Each row is a point on a landscape with many valleys, with its height.
A ball rolls from a point to whichever of its 2 nearest points has the largest drop for the distance, and stops where none of them is lower. Distance is the straight distance between rows; heights are no part of it.
gevir: 9	48	18	-1	-5	33	-34	55	43	26	21	2	34	1	7	-22	-24	28	-22	-19	49	5	4  h=829
gav: 14	3	-19	29	27	-11	12	-6	-51	-2	-7	-2	-52	11	-18	30	51	-20	-30	18	27	-44	17  h=301
ter: 35	-41	48	39	-13	-18	74	-32	47	-12	24	-12	33	43	12	-15	-17	54	-8	-13	-23	-15	5  h=670
lumis: 43	-50	-17	-15	15	-9	47	-6	5	22	29	-5	-31	4	8	70	2	-14	19	43	-46	12	10  h=632
rifa: 47	6	48	-36	7	59	33	2	-20	21	38	17	50	-15	8	21	-26	7	-41	-13	-52	21	13  h=281
mik: -29	40	17	-24	-7	14	-2	-33	-2	-13	9	55	28	28	10	-67	25	20	4	-21	26	-20	-32  h=522
ladim: -59	38	1	-12	-7	-7	-33	-21	-1	-13	-16	34	27	13	-1	-86	1	5	19	-29	28	-6	-25  h=396
pon: 34	51	41	0	-52	29	5	9	50	23	1	-9	63	-9	-2	17	-34	64	-25	-7	-9	53	-14  h=526
zasef: -1	4	32	-15	-3	10	22	-37	-7	-22	4	30	5	44	4	-62	-4	33	-10	-31	-1	-13	-18  h=616
bos: 29	-19	-24	2	17	-7	34	-21	-47	-2	-2	-3	-46	7	0	40	23	-19	1	18	-13	-17	14  h=415
roviz: 5	-33	6	22	52	17	39	8	27	8	-7	-9	-12	-24	1	-9	-2	18	36	-27	-29	-22	-36  h=680
dig: -18	17	17	-18	-8	18	-59	24	12	-6	4	34	34	-12	4	-47	-20	-20	13	-17	4	7	2  h=871
nof: 43	-45	39	16	2	-24	64	-39	40	-5	32	-33	55	13	12	19	-34	54	-33	-17	-48	18	22  h=622
vun: 0	4	-54	-31	-29	-8	-20	-38	-47	-23	-32	10	-18	1	-1	33	33	-9	-10	24	-10	16	3  h=291
fego: 38	-36	-9	-8	25	4	32	5	-1	0	22	21	-27	12	-1	24	-7	-41	41	39	-14	-6	13  h=575
Zefi: -51	-10	-3	14	15	-1	18	-40	-14	-11	-28	-26	-24	18	7	-39	9	8	45	-10	-12	-25	-32  h=507
tirid: 27	6	9	-6	-5	3	-2	4	0	19	-7	-15	7	-38	-13	70	-13	-1	4	32	-35	36	0  h=493
dokam: 32	-10	-22	-14	16	12	16	47	1	34	33	23	-49	16	1	23	-4	-47	13	76	32	-4	18  h=728
Kenek: 25	0	2	-2	17	44	-10	78	-4	33	31	10	-27	21	-17	25	-25	-67	3	39	21	-7	25  h=756
vug: -16	-11	-43	-35	-26	-29	4	-38	-54	-27	-32	8	-32	16	-13	17	56	-49	9	49	-15	16	1  h=434
sebaf: 15	19	-25	-10	20	15	-5	16	-22	11	-15	0	-9	2	29	-23	-23	39	-13	-15	-6	0	-1  h=844
peme: -2	-11	-14	-11	6	-10	41	9	12	25	27	7	-65	-12	12	33	0	-38	19	79	74	-5	16  h=690
dunip: -46	29	-69	-5	16	-27	4	-31	9	14	0	22	-47	-23	1	48	50	-30	11	46	70	-22	-22  h=576
fedop: -6	2	-29	9	-37	-19	-42	-10	1	2	-21	-34	6	-9	0	42	18	16	-36	11	-5	18	7  h=257
fozaf: 18	-5	10	14	-41	-19	-35	-13	-5	2	-11	-30	18	-46	4	71	2	28	-14	6	-36	37	1  h=395
gogu: -5	28	-3	10	14	11	-24	14	19	13	20	22	18	0	15	-34	0	10	-27	-8	41	-10	9  h=802
vudo: 39	3	-1	-36	-36	30	-13	1	-25	9	-19	-21	21	-42	-6	40	7	-9	-27	24	-41	58	6  h=564
Lesuf: -6	-32	19	15	1	-17	31	-21	18	-21	-16	-16	8	11	9	-13	-7	48	14	-27	-7	-5	-9  h=524
Zesi: -4	24	-18	-34	9	26	23	-8	-32	12	-29	11	-2	23	21	-51	-9	25	-14	-34	4	3	-21  h=882
Vab: -29	18	-18	-1	10	-7	-63	45	42	4	10	8	34	-28	-25	-35	-10	-30	12	-16	33	4	-13  h=843
Nupoz: -21	25	6	23	-9	14	-76	71	43	9	22	-17	23	-22	-34	-12	-16	-40	8	16	43	-2	16  h=818
Buvu: 21	37	15	27	-23	42	-35	71	-7	38	19	-8	-3	32	-30	30	-33	-54	-12	17	15	5	24  h=778
dif: -62	24	-29	8	2	-23	-20	-18	15	-16	-35	-12	13	-4	7	-49	-2	1	8	-25	28	-7	-23  h=213
Buv: -23	-11	9	19	36	3	26	-24	26	-12	-24	-18	-3	-27	29	-7	-9	52	32	-21	-22	-27	-35  h=613
pufim: 1	13	-2	-28	-46	5	-35	-18	-24	2	-14	15	23	43	14	-47	-9	17	-34	-25	16	20	8  h=407
Gide: -59	26	-52	39	24	-39	-14	-34	3	-4	-19	-11	0	-2	-9	1	18	-15	-29	-11	44	-29	-10  h=404
kasud: 19	-23	31	-6	-9	-18	69	-49	5	-5	-15	-13	5	5	8	-2	-14	74	-11	-31	-33	12	-15  h=610
Tasev: 31	7	11	-14	39	30	24	42	22	22	15	4	-5	-12	5	-38	-6	41	1	-43	26	-9	-6  h=769
Zim: 39	12	46	10	-37	18	-10	25	21	3	20	-5	52	-11	4	10	-50	28	-15	-3	-20	32	10  h=452
tam: 9	-35	28	20	-43	-30	2	-30	20	-19	4	-42	20	-24	2	59	3	38	-23	-17	-41	19	2  h=492
Zop: 11	2	33	21	-5	4	-12	20	9	-3	4	5	16	6	13	-27	-16	35	-18	-20	14	-15	20  h=773
donas: -34	12	-12	6	55	22	8	-4	-5	-5	-25	-11	-25	-12	-6	-53	17	4	57	-24	-7	-22	-46  h=623
subo: -24	15	-14	-39	29	39	-20	54	-11	-3	16	37	-6	-1	-18	-49	23	-63	24	-29	31	-24	11  h=951
Pakad: 25	2	17	-29	4	-8	54	-49	1	-10	1	-13	20	-34	5	21	-23	57	-25	-21	-60	30	1  h=523
vigu: 23	-32	-17	3	40	13	39	-11	-30	2	-9	-3	-31	31	8	-7	7	-27	23	9	-28	-13	3  h=504
gavab: 48	-10	54	-10	-20	32	11	16	-3	20	31	-14	53	-1	-7	23	-48	-6	-21	-1	-66	39	20  h=378
pilav: 33	-60	36	8	-45	-31	40	-42	20	-13	12	-43	37	-1	1	16	-8	45	-20	-17	-45	25	11  h=565
Suleb: 5	-20	35	27	24	14	12	37	6	-5	29	7	-3	6	3	-37	-24	-6	-8	-21	5	-31	25  h=744
kir: -24	-36	18	32	-37	-45	-8	-48	-1	-39	-20	-19	5	-10	-3	35	23	34	0	-15	-22	-5	-13  h=578
Gotu: -7	20	-6	-44	-37	20	-49	6	-22	-9	-21	12	26	14	7	-18	-17	7	-19	-1	-22	43	1  h=503
des: -49	39	-37	-16	0	-44	-4	-36	-61	-15	-37	-2	-19	17	-19	-26	33	-67	17	7	15	-2	8  h=581
kuz: 36	21	2	-9	32	45	10	52	6	31	1	7	16	-11	13	0	-34	26	-15	-21	-7	1	9  h=806
nutod: -3	-17	32	58	-12	-39	-6	-13	-9	-37	23	-4	-27	24	-22	16	26	-28	-15	19	10	-22	24  h=297
dudo: -29	2	-12	15	-24	-32	7	-19	37	-16	-35	-25	14	29	27	-34	1	65	18	-31	18	8	-18  h=410
fumun: 29	-44	-23	-5	-13	-21	24	-9	-8	13	-8	-35	-32	-5	-4	82	1	13	-1	20	-28	13	8  h=686
vul: -3	0	-13	-13	45	26	9	31	10	3	-8	15	-5	-33	0	-60	10	15	19	-32	5	-17	-40  h=711
nud: -2	15	31	31	-14	-24	-43	41	13	-6	23	-2	11	14	-21	-14	-18	-59	-20	17	17	-17	45  h=814
Garap: -61	24	-83	26	25	-41	-3	-38	-3	15	-20	-15	-34	-7	1	50	40	-11	-1	7	45	-30	-16  h=495
Bugi: -8	-43	-11	24	-21	-41	10	-23	-8	-11	-12	-29	-35	-5	2	64	8	10	20	-4	-28	5	-6  h=654
gib: -8	1	39	-45	10	49	-32	49	9	12	20	41	14	13	19	-39	-25	-15	3	-24	-11	0	-4  h=898
fanuz: 12	-8	11	-61	30	59	-17	61	-9	7	25	39	-2	-16	4	-23	4	-36	5	-28	10	-17	8  h=924
nagos: -3	-29	-10	9	51	-2	11	12	23	-8	-5	-6	-31	-52	-9	-4	21	-2	53	1	-4	-20	-41  h=733
zum: -40	5	-28	37	5	-30	-23	-27	1	-19	-29	-13	-11	-17	-3	25	26	20	1	-3	13	-20	-19  h=279
mivig: -26	-1	-25	-25	-15	-26	-6	-19	-49	-21	-17	10	-30	34	-13	-10	27	-80	16	25	3	3	25  h=519
Nulun: -3	20	-9	-3	-44	-26	-12	-30	17	-15	-20	2	22	33	15	-31	-12	59	-28	-23	21	17	-11  h=263
tor: -16	5	-33	7	-11	-27	-28	-14	-26	-6	-19	5	-10	-1	-6	15	14	-13	-19	15	10	0	11  h=61
todok: -54	28	-24	8	12	-17	-7	-45	-14	-6	-40	-9	-15	-13	-7	-41	27	-13	15	-5	9	-27	-39  h=373
Pag: 3	-10	-37	-6	30	7	-24	61	44	26	-9	-12	-22	-36	-3	-2	-13	-13	28	5	21	4	1  h=812
kuva: -13	-8	-30	9	44	-9	-1	27	45	17	-12	-6	-30	-44	-4	20	6	17	36	-6	40	-1	-30  h=779
nuti: -4	28	41	26	-24	35	-51	65	8	18	46	-2	22	-1	-27	8	-15	-53	-8	14	25	-8	32  h=795
fav: 11	6	-27	-35	-20	1	-30	-5	-34	-6	-23	4	19	-19	17	22	-9	2	-5	6	-47	58	-12  h=584
Sopu: 19	-14	-4	51	-5	-19	-7	-6	-25	-11	2	-15	-24	9	-21	29	30	5	-42	10	14	-40	42  h=170
Zirim: 15	-41	43	49	13	-1	38	-4	16	-16	26	-12	11	45	4	-20	-6	14	-5	-21	-11	-33	14  h=709
kifa: -3	5	6	6	-18	-15	-49	18	-11	-6	15	21	-4	5	-22	0	-4	-63	11	38	11	8	25  h=833
nopeb: 5	2	-1	-26	-29	6	-32	9	-23	-16	22	39	-14	21	-13	16	8	-81	29	83	5	17	19  h=856
Boba: -4	-11	53	-6	0	25	39	-35	-30	-20	20	50	23	59	8	-65	27	7	11	-27	-15	-33	-11  h=678
fem: 30	10	34	-40	15	28	45	-29	-2	-9	24	11	38	-44	5	2	-34	24	-11	-25	-57	33	0  h=416
Biki: -25	8	-33	1	-4	-36	21	-14	2	28	-5	-3	-66	0	7	52	29	-28	20	63	52	-3	8  h=643

Where does a ball stop that starts at each point below?
subo => tor
sebaf => dif
fumun => Sopu
nud => tor
fanuz => tor
Biki => tor
Pag => Lesuf
